Points on a hilly landscape, in no order, each with its height.
From any point a ball takes the steepest step (drop divided by distance) to one of its 2 nearest points. It stops when none of these is lower. Distance is the straight distance between rows; heights are no part of it.
z_854 (h 3.01): [-42   8   8  36 -36 -24 -35  22 -31 -29 -11  21 -51  51 -31  16  24  -6
  -2 -33 -20   1  33 -26  -7  32  10  -2  19  11 -46]
z_492 (h 3.05): [-40 -16   6 -26 -61   2 -39  -8 -11 -18 -29  14 -40  -6 -54 -12  43 -44
 -34 -16 -22  13   1 -22 -16  24  -5 -21  42  -4 -11]
z_765 (h 5.75): [ 35 -10 -22 -60  33   1   0 -10 -22 -39   6   9 -56 -24  29  28 -54 -19
  12 -12  44  32  22   0 -13  15 -34  -9 -10  20  29]
z_667 (h 4.44): [ -3  -4   8 -54  22  22   3 -24 -26 -16  10  -9 -23 -32  31  27 -19 -32
   8   9  36  24 -10  35   3 -14  24 -59   2  -2  14]
z_916 (h 5.18): [-27  37  38 -10  25 -20  38   6 -23 -23  -1  -3  42  22  58   6 -15   4
   0  -4  22  -6  16  41  27 -16  50 -29 -32  10  66]
z_374 (h 3.27): [-14  -5  34   8 -33   5   9  -8  39  -7 -12  26  76  -1 -26 -12  36 -20
  -5 -14 -12 -38   7  33  16 -18  46  12 -27 -14  35]
z_556 (h 2.93): [-41  35  16  18 -68   0 -42  -8  21 -28  -3 -41   6  -5  13 -42  18  -1
 -47   0 -49 -41   1  52  17   9  11 -11 -18 -32   2]
z_370 (h 6.20): [  5  -4 -13  -5 -30  73 -20 -51  38  15  16 -26  14 -77 -17  -8 -15 -17
 -18  39  -3 -15 -49  22 -14  -1  -6  -2  56 -40 -16]
z_371 (h 5.83): [ 37   6   7   0  43  -6  15 -22  46  41  48 -24  13 -67   4  -7  19  -7
  -9  33 -21  -7 -38 -15  -2 -57  13  31 -27 -16 -23]
z_596 (h 2.84): [ -4  36  -6  -1 -30  -1 -33  47 -35 -45 -11 -25  -6   5  27 -12 -41   3
  -3   0 -22  -1  16 -15 -22  31  -1   2  24  16  34]
z_801 (h 2.83): [-57  11  16  14 -31 -34 -32   5 -32 -37   6  32 -50  57 -47  15  48 -26
 -11 -59 -18  -5  35 -28  13   0  24 -13  -5  20 -53]
z_263 (h 7.31): [ 15 -56 -13   7 -20  28   7 -30  21  66 -25  10  29 -14 -56  -5  23  13
 -13  24 -20  17 -21 -20 -28  39 -21  31  37 -19 -24]
z_343 (h 3.40): [ -3   4  -2  48  54  15  30   4  28  49  44   4  24  24   0   7  11  35
  36  12 -14 -41 -28  -5  26 -23   4  12   7 -12 -46]
z_325 (h 0.92): [ 54   6 -24 -33  69 -23   7 -17  14  -5  28   6  13 -67  54   4 -45 -17
   7   9  13  -3 -18  11   4 -36  -2  16 -39   0  11]
z_399 (h 6.75): [ 45  -8 -22  13  12 -50   7  64  10  15 -18  15  20   5  -4 -12 -26  42
   4   8 -27   0   2 -69 -18   9 -23  67  -2  22  28]
z_332 (h 6.70): [ 17 -13   3 -42  38 -36  34  10 -25   4   8   4  -3  -3  22   9  11   6
   7  -9   0  29  20 -14  -6 -10  22   4 -37  -2   5]
z_583 (h 3.20): [ -8  16  -4  44 -28   3 -15  54 -19 -38 -19  -6  22  36  16 -17 -67  47
   7   6  24  -4  27 -61 -19  53   2   6  38  41  33]
z_225 (h 4.80): [-10  32  -4 -51  -6  10 -24   2  -9 -27  25 -34 -29 -48  49  11 -23  -9
 -24   6  -5 -25  -2  53   4 -20  33 -22 -13  -2  44]
z_840 (h 7.59): [ 45 -42 -16 -11  40  16  16 -16  -5  70 -30  11  26 -31  -3  15 -18  14
  12  31  54  64  29   9 -10  -5 -44 -12 -18  17 -36]
z_410 (h 6.61): [ 43  11 -23  17  20  -8  -9  21  19  16  26 -17   6 -18   8 -17   5   5
  10  12 -34 -27 -49 -29  -9 -21 -14  54  15  14  -5]
z_607 (h 5.04): [-37  48  26 -10   2 -26  15   2 -29 -22  19 -19  13  26  52   6   4  -6
  -9  -4 -11 -23  11  56  27  -7  39 -22 -33  13  47]
z_512 (h 3.35): [-47  13 -12  60 -56   7 -61   9 -30 -36 -27 -18 -44  37   5  -2 -13  18
 -15 -31 -28  24  12 -15  -2  43 -22   4  49   2 -74]
z_718 (h 2.72): [ 28 -12 -13  18  10  15  20   7 -22  15  -6  12  13  33   0   7 -52  29
  41   3  26  31   5 -27   1  22 -33  -1  41  12   4]
z_322 (h 4.16): [-12  22  15   0  -4 -48  -7  47 -45 -58   9   7 -50  56   5  20   0  17
  14 -30   2   9  49 -59 -24  24  21   1 -20  42  15]
z_906 (h 1.35): [  4 -27 -13 -10 -24  25 -10 -19 -25  16 -10   5 -43  16 -40   4   9 -19
  10 -17   1  28 -17 -36 -16  14 -34 -17  55  -1 -33]
z_578 (h 0.93): [ 33 -18 -34 -64  46 -54  26   4 -32 -13 -13  11 -17 -46  48  11 -40  -1
   7  -3  30  27  50 -14  -4 -12 -10   5 -43   6  39]
z_790 (h 6.77): [ 12 -40 -15  -4  40 -44  28  32 -16  38 -18  22 -19  41 -33  26  14  47
  22 -10  15  31  53 -46  -9   6 -30  21 -33  16  -6]
z_994 (h 6.65): [ 11 -34 -10  -8  66  -1  34  -5  -6  82  12  23 -23  40 -16  28  34  26
  20   1  22  41  23 -17  -9 -16 -12  -9 -46  13 -51]
z_713 (h 3.18): [-34  30 -16  25 -57  15 -61  12 -33 -37 -24 -40 -27  14  20 -19 -10   0
 -15 -17 -42   0   1   7  -8  39 -21  -4  37  -7 -32]
z_499 (h 4.20): [ -9  14  22 -21  22  18  24  -9 -36  -5   9  -7   3  17  25  10 -20  -3
  24   6  28  29   4  25   9  -3  19 -43   7   2  15]
z_606 (h 7.04): [ 10 -33  23 -20 -23 -16  15  -5  33  22   9   7  17 -18 -58  -5  63 -14
 -11 -17 -38  -8  20  -7 -18  -2  32  37 -40 -25  -4]
z_429 (h 1.72): [ -1 -36 -13  -8  18  11   5 -20 -19  44   1  19 -47  45 -63  15  37  -4
   4 -16  -2  31  -1 -48 -12  -5 -40 -16  26  13 -47]
z_946 (h 5.25): [-32   9   7 -19 -49  21 -27   5 -19 -26 -28 -11 -12  -5  -7  -7 -21 -25
 -25   3   7   3   2  44  -2  27  22 -52  26 -13  47]
z_989 (h 4.65): [-31  57  16  47 -22 -10   0  -2  18 -16  14 -29   9  31  55 -36   9  23
 -19  -2 -30 -58 -29  49  47 -29  -4 -12 -35   2  -4]
z_348 (h 3.90): [-43   9  20  49 -65  13 -30  -9   3 -29 -20  12  31  41 -21   1  20   3
  -4 -40 -16 -18  27  41  23  24  21 -19  -4 -24 -12]
z_974 (h 3.02): [ -5  14  11   1 -37  -7 -17  45 -24 -50 -22  -7   3  23   9  -8 -50  19
   3   5  17  12  27 -37 -22  37   7 -12  30  28  43]
z_544 (h 2.98): [ 18  23  -6  63  21  -1  15  34  25 -26 -43  12  35   3  45 -21 -30  12
  17  35  29 -27 -55 -15  17 -10 -13  16  44  38  42]
z_637 (h 2.82): [-50  -5  28 -29 -54  -7 -28 -23  -5 -24 -10  17 -43   3 -65  -8  61 -59
 -37 -43 -20   6   8 -20 -13  -2  20 -22  -1  -6 -24]
z_559 (h 1.19): [ 40  -5   0 -20  46   3  12  -6  27   6   9  -6  35 -72  30  -1 -31 -16
 -11  27  13   5 -29   9   7 -38   4   6 -11   1  15]
z_918 (h 7.53): [ 27 -41  -6 -11  34  -2  45   6 -19  43 -19  15  17   7  -8  18 -20  15
  29  13  50  59  35  -6   7   7 -23 -13  -5  20  -4]
z_942 (h 6.13): [  6 -12  14 -33  -1  10  11 -25   6  26  30 -12 -14 -23 -30  -3  36  -9
   3   9 -17  13 -12   0 -12 -12  21  -1  -5 -30 -23]
z_570 (h 1.51): [  7   3   1 -22 -29 -26  -7  58   7 -51 -36   7  25 -27  12 -26 -38  -7
 -28  13  -9   1  26 -20 -23  24  25  19   3  14  73]
z_41 (h 2.26): [-23  52   6  21 -16 -24 -20  27   6 -40 -16 -17  14   3  52 -31  -8  -7
 -36  14 -20 -56 -16  48  28 -26   8 -16 -22  12  61]
z_241 (h 6.50): [ 18 -59 -16 -51  26  21   8 -36  -2  35 -22  10 -15 -62  -3  29 -20 -34
 -11  18  55  55  13  11  -5  -3 -21 -51 -20   8 -10]
z_454 (h 5.84): [ 17 -21 -33 -76  56 -11  12 -31 -30  -8   7  11 -55 -35  39  37 -27 -40
   3  -8  61  40  29 -12  -5 -13 -22 -22 -38  15   1]
z_535 (h 5.30): [-10  39  28   0  27 -34  24  18  13 -31 -12  10  51   3  51 -12 -21  -7
  -2  11  19 -16  -4  35  25 -31  43 -10 -20  21  75]
z_483 (h 2.24): [-10 -50   3   4   4  -4  24  10 -10  39 -34  47 -14  59 -65  29  11   2
  18 -14  33  38  36 -45   2  21 -22 -18   9  22 -18]
z_379 (h 3.68): [  3  16  -1  60  54  24  31   8  21  19  25   7  39  15  25  -3  -6  37
  43  19   8 -36 -46   4  42 -36  -3   2  14   9 -30]
z_905 (h 5.09): [-31  -9  18 -26 -32  34  -9 -22  -1  -8 -21   3   9 -37 -11   2 -17 -30
 -22  18  28  13 -19  55  -2   3  29 -57  35 -31  45]
z_316 (h 2.48): [  4 -31  -5   3  -1   9  21  -1 -26  18 -24  23 -18  46 -34  16 -27  15
  34   0  43  49  15 -53  -7  26 -30 -31  30  23  -2]
z_774 (h 6.69): [ 46  -4 -26  10  15 -36  13  43  13  15   8  -3  14  -6   1 -10   1  18
   5   8 -37  -8 -18 -43 -10  -3 -20  56   6  17  13]
z_896 (h 2.11): [ 56 -16 -33 -56  24  15 -20 -13  -2  -6  28 -12 -57 -36 -16  11  -1 -33
  -4   0  -4   4  -5  -1 -32  10 -41  26   6 -14  -5]
z_336 (h 5.81): [-28  29  13  30 -38  40  -3 -47  51  16  22 -38   7 -28  -5 -29  22  19
  -5  17 -28 -27 -39  19  19 -21  -6   4  33 -45 -49]
z_742 (h 6.00): [-25  12  14  15 -33  50   5 -52  43  18  18 -26  26 -49 -19 -18  13   0
 -14  31  -6  -7 -36  22   6  -8  12  -1  34 -45 -23]
z_564 (h 4.91): [-29  -8  34  -7 -25  54   1 -36  11   5 -25  -2  47 -20 -17  -6 -15 -17
 -12  34  50  13 -19  61  11   8  29 -54  38 -31  19]
z_7 (h 4.02): [ -4  43  18  48  24  18  18  -2  24  -3   6 -13  29   2  34 -21  -4  21
  20  21  13 -40 -56  29  39 -34   1  -3   9  23  -2]
z_815 (h 7.13): [ 19 -34  26  -5  -4  -4  24 -20  49  65  11   6  24 -35 -61 -10  52   0
 -15   6 -34   3  16 -10 -17 -14  25  34 -44 -27 -16]
z_782 (h 3.52): [  9  20  -2  48  32 -21  26  50   2  -9   0  14  32  49  30   3 -56  44
  43   9  14 -16  -4 -39  19   0   0  19  17  36  24]
z_25 (h 5.68): [ 39   7  16  29  61 -18  24  -9  51  29  31 -11  27 -39  32  -9  26  14
  15  28  -3 -14 -51 -10  18 -59  10  23 -32   9  -9]
z_977 (h 1.88): [ 47 -48 -39 -55  11  23 -19 -21  -2   0 -15   3 -44 -45 -32  21 -17 -19
 -19  10  22  28   2   0 -24  20 -52  14  16  -4   0]
z_152 (h 7.23): [ 27 -35   3   1   0   4  11 -19  35  74   6  -2  10 -15 -61   0  46  24
 -10  23 -28   4  -6 -22 -22   9  -4  33  -5 -24 -36]
z_897 (h 7.37): [ 12 -66  -5 -14 -33  25  10 -22  17  40 -50  25  36 -17 -58  -5  10  -1
 -21  32   6  33  -3  -6 -22  45 -19  10  41 -16   7]
z_38 (h 4.56): [-12   7  33  55  -4  16  19 -22  63  11  -8   6  51 -21  -8 -27  37  -1
   0  24   1 -45 -46  11  18 -27  19  23   4 -11   2]
z_212 (h 4.49): [-31  37   8  80 -41  -5  -9 -13  29 -19  -9 -31   3  44  50 -43  -8  23
 -45 -12 -45 -65 -28  45  48 -18 -19  -8 -27  -3 -25]
z_855 (h 1.10): [ 32 -29 -16 -42  17 -58  32  27 -19  -3 -25   9   8 -34  21  -4 -36  15
  10   6  34  39  43 -19  -2   3  -7   9 -30   9  48]
z_502 (h 4.63): [-39  -5  47  16 -33  49  10 -47   8   3 -22  17  49   7 -23  -3  10 -15
   8  -9  43   6   6  66  14   9  36 -54  10 -25  22]
z_980 (h 6.57): [  2 -44  -1 -50  34  -3  30 -28 -15  36 -15  20  -8 -26  16  21  13 -31
  -2   7  50  60  31  -2   1 -18   7 -45 -44  13  -5]
z_620 (h 2.55): [  7  39  10  19  15 -14 -17  19  23 -44 -16 -10  16 -30  68 -27  -5 -12
 -17  29   6 -49 -53  36  25 -35  16   5  -6  19  70]
z_935 (h 4.31): [-15  35  27  65  -4   7  12  -7  44 -12 -22   2  33  -2  25 -37  22   8
  -2  20   3 -61 -65  26  38 -24   5   8   6   5   5]
z_617 (h 3.21): [-48  -3 -11  55 -34   0 -38  17 -24 -13 -22  20 -36  57 -26  18  -8  17
  14 -35  -6   2  17 -39  -4  48 -11  -5  51   4 -64]
z_438 (h 6.94): [ -3 -32  23 -40  -1 -34  15 -11   8   6  23   6 -20   6 -45   9  89 -22
 -12 -35 -29   6  34 -28 -24 -11  34  26 -61 -24 -15]
z_158 (h 3.34): [  3  13  -7  48  -7 -17   0  62  -5 -18  -5   8  26  51   9   0 -61  49
  28  10   8 -19  20 -59   1  30  -1  19  34  34  23]
z_645 (h 6.43): [ 37 -25   2 -20  45  19  26 -39  -6  55  44 -12 -20 -19  -4  20  27   7
  16  14  12  37   1  -9 -19 -31  -7 -11 -37 -10 -56]
z_466 (h 2.76): [ 14  33  -8  45   5   4 -17  25  27 -39 -38  -9  13 -23  58 -33  -4  -2
  -4  35   6 -41 -63   7  11 -19  -6  21  21  21  55]
z_561 (h 1.28): [ 24 -16   2 -45  -5 -56  26  44  -6 -34 -33  10  12 -24  15  -9 -26   0
  -4   0   8  21  39 -20 -21   7   7  15 -15   8  62]
z_284 (h 1.65): [ 30 -35 -23 -30 -22  26 -15 -15 -12   8 -14   5 -33 -16 -30   5 -10 -21
   4  13   8  30 -12 -27 -28  25 -48   4  49  -5  -4]
z_648 (h 5.60): [-26  27   7  34 -24  19   4 -21  24  13  41 -33  -1   3 -13 -26  23  27
   9  -3 -37 -24 -33  19  27 -12  -2   8  14 -32 -55]
z_441 (h 5.42): [ -2  19  19  18  21 -12  31  25  21 -15  -9   8  49   1  27 -17 -12   2
   2  13   5 -13 -19  17  19 -19  24   5   1  16  50]
z_78 (h 6.64): [  0 -27   2 -61  33 -30  35 -13 -26   7  -8  11 -26  -3  19  15  20 -20
   4  -8  27  48  28 -20  -3 -11  13 -26 -36   8  10]
z_835 (h 2.69): [-12 -18  13   1  31   1  16  -8  -1  46  41   8 -22  34 -37  22  55  15
  27 -21 -20  -6   4 -15  -4 -10  32   7 -33 -32 -56]
z_477 (h 3.24): [-45 -25  13  19 -84  19 -50  -6  -5 -28 -45  18  -6  -1 -43 -15  29 -23
 -38 -24 -33  12   4  -8 -30  48   5  -3  44 -19 -28]
z_177 (h 4.30): [-45 -11  45  11 -28  43   3 -38   8  18   4  16  25  20 -35   6  31 -13
  21 -21   9   7   5  35  15  12  37 -40  -1 -31 -20]
z_247 (h 2.59): [-46  38  28   8 -43  -8 -11  -2  -1 -30 -17 -20  37   6  30 -25  -7 -21
 -38  12  -6 -42   6  71  23   0  24 -41 -16  -8  63]
z_756 (h 6.44): [ 43  12 -57  -4  12  39 -31 -12  17  -6  20  -7  -4 -37   8 -15 -38 -27
  -5  18 -15 -17 -41  -2 -13  17 -51  53  49  -7   1]
z_881 (h 6.88): [ -2 -35  10 -35  29 -50  27   1 -19  12  15  11 -36  25 -22  18  73  -7
  -2 -30 -15  10  32 -43 -19 -12  19  17 -54  -8 -18]
z_615 (h 3.69): [-56  15  12  65 -75  17 -32 -10   1 -32 -44   7  48  37 -11 -10  -8   5
 -28 -23   4 -18  22  37   7  39   9 -17  25 -23   2]
z_253 (h 4.81): [  0 -12  19  58  11   9  26 -10  74  45   5  28  53   5 -32 -10  41   5
  12   6 -16 -42 -29 -10  24 -29  24  38 -17  -3  -2]
z_944 (h 5.99): [ 14   2  13 -17   3   5  13 -17  34  27  39 -26   3 -52 -14 -10  23  -2
  -5  26 -20  -4 -21   7 -12 -32  12  13 -13 -28 -18]
z_277 (h 2.95): [-29  33  -9  11 -60  22 -52  -7 -12 -18   9 -52 -30  -4  13 -27   0   9
 -16 -16 -44 -10 -29  36   9   9 -22 -16  24 -27 -41]
z_987 (h 6.81): [ 21 -20   0 -49  24 -69  18  35 -19 -13  17  -1 -29   5  -4   1  53   9
 -13 -25 -36   7  33 -40 -33 -13  11  39 -49  -2   5]
z_298 (h 6.80): [ 43 -20 -24   8   2 -41   2  56 -17  -5  -5   9 -15  28 -15  12 -19  45
   8  -2 -20   5  30 -74 -37  31 -33  45  13  23   6]
z_318 (h 6.51): [ 59  14 -32  -3  26  13 -12 -10  26   9  32 -12   9 -37  17 -13 -19 -16
   4  20  -7 -18 -48  -6  -7  -9 -36  54  27   5  -5]
z_753 (h 2.02): [-16 -50   6  -9  20   1  23 -14  -8  47 -16  35 -22  39 -65  19  49 -10
   6 -24  25  34  30 -36  -1  -2 -13 -26  -7  18 -33]
z_37 (h 2.36): [ 35   4 -15 -45   3  10 -11  -1 -10 -13  28 -18 -28 -36   1   7 -10 -14
   2  10  -5   0 -14   7 -20  -1 -14   7  15 -10  -1]
z_883 (h 6.55): [ 26 -33 -16 -36  54 -20  30 -24 -17  68   4  -1 -23 -10  11  17  37  11
   2  -4  29  47  31 -11 -21 -28 -19  -3 -56   3 -47]
z_719 (h 0.72): [ 54  -1 -38 -58  65 -29  18  -4  -1 -15  19   7  -8 -67  43  20 -56 -16
  -2  -5  23  15  15  16   5  -8 -15  13 -42  -3  18]
z_459 (h 2.99): [ 40   8 -24  23  25  11  16  14   2  10   7   4  33   5  13 -11 -44  19
  27  19  16  -2 -27 -22  -5  -2 -29  29  35  26   8]
z_480 (h 2.61): [ 31  16 -19 -24  -9   8 -13  27 -17 -32  11 -16 -16  -9  25  -8 -29  -5
  10   6 -20  -6  -8  -4 -20  11  -8  15  24   2  18]
z_45 (h 3.50): [-47   4   8  61 -63  22 -30  12 -11 -28 -47  12  36  29  -8 -10 -35  24
  -6 -10   6   0  20  -5  -8  60   2 -10  51  -4  -1]
z_71 (h 2.60): [-47  -8  20 -16 -23 -19 -11 -10 -20 -18   5  29 -47  28 -60   7  54 -42
 -18 -45 -27   9  18 -32 -10  -7  24 -14   6  11 -37]
z_433 (h 4.86): [-37  47  25  14  -9 -22   5  -7  -5 -15  29 -17  21  31  33 -14  27  12
  -3 -12 -30 -49   3  45  35 -14  33  -9 -48   2  10]
z_386 (h 5.65): [ 14  21 -28 -60  16  26 -23   0 -19 -55  15  -2 -68 -22  26  21 -58 -36
   8 -20  30   8  10  12 -20  21 -17 -11  18  14  38]
z_506 (h 3.96): [-44  -7  28  29 -44  27  -6 -30  23  18  12   4  27  10 -50   5  37   4
  18 -26 -19 -21   2  21  16   8  28  -4  -3 -45 -40]
z_551 (h 5.55): [ 32  -1   7  29  54 -33  28  17  32  15  -1  12  34 -20  28 -16  -1   5
  15  20   0  -6 -34  -7  21 -38   7  23  -8  21  26]
z_598 (h 3.82): [ -2  10  -8 -17  31  -8  12   3 -49  -1  31  -4 -52  52   9  26  18   3
  38 -29   7  23   3 -43  -1 -10  -3  -6  -7  16 -18]
z_349 (h 6.34): [ 20  -3 -40  -2  -7  55 -28 -36  38  -2  14 -12  14 -72  -3  -8 -37 -26
 -20  37  -1 -27 -55  13 -18  10 -28  32  48 -10   7]
z_768 (h 5.93): [ 27 -10 -33 -68  56  21  -7 -44 -10  -4  38   2 -66 -26   8  38 -15 -49
   5  -5  45  31  -1   1 -15  -9 -29  -9 -25  -1 -14]
z_609 (h 1.78): [  9  11  -1 -17 -10  12  -4   7  18 -17 -24  -2  31 -48  17 -11 -30 -15
 -33  33   9 -16 -16  32   2 -10  18  -5  27  -7  51]
z_781 (h 3.14): [-29  40  10  24 -69 -19 -53  26   6 -45 -11 -32  12  -2  11 -39  11 -25
 -59  -8 -66 -41  21  34   3  20  24  14 -30 -10  21]
z_62 (h 4.99): [ -2  53  -8 -26 -14   0 -22  10 -10 -31  27 -40 -14 -22  39 -13  -3  -8
  -9  14 -33 -35 -16  40   5 -21   8  -3  -7  -7  24]
z_210 (h 3.37): [ 52  10 -27 -29  69  -3  20 -14 -34   5  40   0 -16  12  38  26 -35  -1
  42  -6  26  27  11 -13  -4   3 -39  21 -19  15  -7]
z_557 (h 7.64): [ 59 -32 -26 -33  48  16  -6 -34   5  51 -13  -2  17 -56  -9  16 -28  -2
   1  29  46  45  11  10 -12  -3 -58   1 -26   1 -32]
z_23 (h 2.94): [-30  24  37   5 -35  -2   1 -14  23 -20 -10   0  55  -6  -2 -16  23 -19
 -24  -1  -9 -45   5  57  18 -15  40 -15 -25 -15  41]
z_13 (h 6.41): [ 27 -41 -11 -47  20  41  -7 -53   5  29  10 -11 -37 -54 -25  23  -3 -34
  -7  21  35  37  -2   6 -16 -16 -17 -38  -6 -11 -22]
z_255 (h 2.67): [-38  30   5  27 -54  20 -25  -4   6 -18  -2 -36   4  13  27 -28  -2   9
 -22  -4 -26 -21 -12  46  22   8  -8 -24  12 -26 -18]
z_954 (h 2.35): [-32 -14  11  10  15 -23 -15   7 -14  12  36  30 -42  54 -54  33  62   5
  12 -38 -26 -17   9 -38 -13   3  19   9 -23 -15 -62]
z_187 (h 1.71): [ -9  16   5  -7 -36 -20 -16  50  24 -46 -39   7  37 -29  13 -33  -7 -21
 -45   9 -23 -25   4   7 -12   9  31  15  -6   9  77]
z_465 (h 5.39): [-40  36   1 -32 -44  15 -44  10 -38 -38 -20 -18 -56   1  22   8 -38 -27
 -19  -3  16   7   7  42  -3  18   4 -69  14   9  48]
z_328 (h 7.42): [ 12 -65 -10  -2 -21   2  25   1   7  55 -64  31  37   2 -58  -2 -12  22
  -6  23  35  50  30 -12 -10  44 -28  12  23   4  12]
z_301 (h 3.03): [ -2  -2   5  25  21   8  14   2  13  57  52 -12   0  16 -31   7  44  24
  24   1 -30 -23 -15  -7   4 -15  12  21 -11 -30 -55]
z_419 (h 4.33): [-44  29   8  80 -47  -9 -20  -9  22 -25   3  -6  21  68  33  -7  -6  30
 -32 -30 -38 -56  15  52  50  -4   2 -11 -36 -16 -36]
z_293 (h 1.98): [-19  43  13  26 -33 -27 -28  31  19 -37 -25  -4  33  -3  21 -40  14 -16
 -35   6 -40 -48 -11  24  11   1  24  17 -16  10  45]
z_256 (h 3.95): [-24  22  12   8  27  -1  27  15 -39  -3  20   5  -4  59  33  27 -18  23
  50 -12  18  16   9   3  16   6  22 -29   1  18   9]
z_122 (h 3.57): [ 32   6 -18 -30  63   5  29 -10 -51  14  33  -7 -43  41  37  35 -12   5
  48 -26  32  32   6 -24  -3 -14 -12  -9 -15  17 -16]
z_63 (h 3.19): [ 51  20 -30  47  27  16   1  12  19 -16 -17   9  36  -4  40 -11 -58   9
  30  29  29  -9 -47 -24   3  -5 -36  40  47  33  35]
z_772 (h 3.22): [ 59  15 -25   2  56  -2  19   6 -14   4  28  -6   9   7  29  10 -43   5
  34   2  14  16  -8  -8   1 -10 -34  30  10  23   3]
z_687 (h 6.76): [ 37 -17  -7 -39  35 -71  31  37 -10  -1  11   2  -1 -15  14  -9  13  12
  -2 -12 -25  12  24 -23 -16 -16  10  40 -46  -5  20]
z_628 (h 2.00): [-15 -16  -8   9  14   4  -1  -4 -30  26  23  16 -50  52 -48  22  46   8
  18 -23 -12   5  -5 -43 -10 -10 -15 -14  20  -3 -62]
z_406 (h 7.47): [  8 -63   0 -12   4  -9  31   1  -3  59 -56  34  20  -1 -45   7   2   4
   9  18  61  59  48  -6  -2  17 -35  -8 -13  21   0]
z_2 (h 5.19): [-14  54  -4   5 -22  -3 -24   9   5 -20  46 -47 -20 -11  27 -27  17  16
  -8   3 -51 -43 -26  24  14 -24   1  13 -11  -8 -21]
z_365 (h 6.71): [ 17 -39 -14  -9  61 -19  18  17 -20  62   4  12 -39  52 -32  31  41  32
  14  -7   5  28  30 -41  -5 -13 -28  11 -32   9 -36]
z_236 (h 4.13): [-46  19  12  56 -64  13 -31 -31  23 -25  -3 -10  27  47  -6   1  15  21
 -10 -48 -33 -41  20  65  42   5  17 -19 -35 -34 -35]
z_882 (h 5.53): [ -4  37 -23 -45 -15  30 -49   1 -33 -55   0 -12 -82 -12  26  25 -54 -35
  -6 -21  14  -7   6  36  -9  16  -4 -36  19  14  45]
z_235 (h 3.41): [-50 -11   9  41 -95   4 -64  -3 -14 -46 -51  23   9  22 -39  -3  33 -28
 -33 -45 -34   0  37   8 -15  48  28   7  15  -4 -26]
z_811 (h 4.62): [-17  18  14 -52   5  25  -4 -29 -16 -13  18 -17  -9 -51  40  25 -22 -14
 -17  10  27  -1  -7  59   8 -14  46 -54 -15 -15  32]
z_107 (h 1.49): [ 23  -8  -5 -18  10  26   5  -8  31   3   4  -1  29 -62   7  -2 -20 -15
 -18  30  12  -2 -25  28  -3 -26  14  -7  17 -13  20]
z_486 (h 5.40): [-14  35   3  29   0   0   4  14  13   2  42 -22  14   5   0 -27  22  18
   3  -3 -41 -43 -31   5  20 -15   7  21   4  -2 -29]
z_101 (h 4.01): [-16  13  -2   1  11 -28  -3  31 -49 -37  19   1 -53  64  -2  24  14   7
  23 -31  -7  12  16 -58 -14   7  -1 -10   2  34 -18]
z_924 (h 6.29): [ 16 -27   5 -39  21  22   4 -43 -13  31  29 -12 -46 -19 -19  17  27 -26
   7  10  18  33  -6  -6 -16 -28  -9 -19  -8  -9 -34]
z_621 (h 3.36): [-42  -4 -11  60 -45  11 -24  17 -11 -11 -28  17  18  46 -12   8 -23  24
   8 -14 -12   8   9 -27  -9  59  -2   5  59  -8 -30]
z_509 (h 3.61): [-25 -17  19  30 -23  18   7  -3  36  13  -7  25  60  10 -38   0  28   4
   1 -12 -14 -32   3  13   5  17  35  12   2 -19  -5]
z_116 (h 3.74): [-21  32   6  37  31  -8  23  35 -19  -6  23   5  16  58  28  14 -35  46
  47  -3   3 -17   4  -5  27   5   7 -10  13  15   4]
z_124 (h 6.83): [ 46 -30 -19   1  25 -40  15  41 -25  20 -10   9 -16  36 -28  17 -19  61
  29   0  18  20  46 -64 -17  17 -49  43   0  21   1]

Where does a ball stop that starts at each point below?
z_840: z_924
z_648: z_906
z_815: z_924
z_124: z_924
z_944: z_71
z_935: z_429
z_607: z_71
z_256: z_906
z_399: z_906
z_454: z_719
z_509: z_719
z_615: z_71
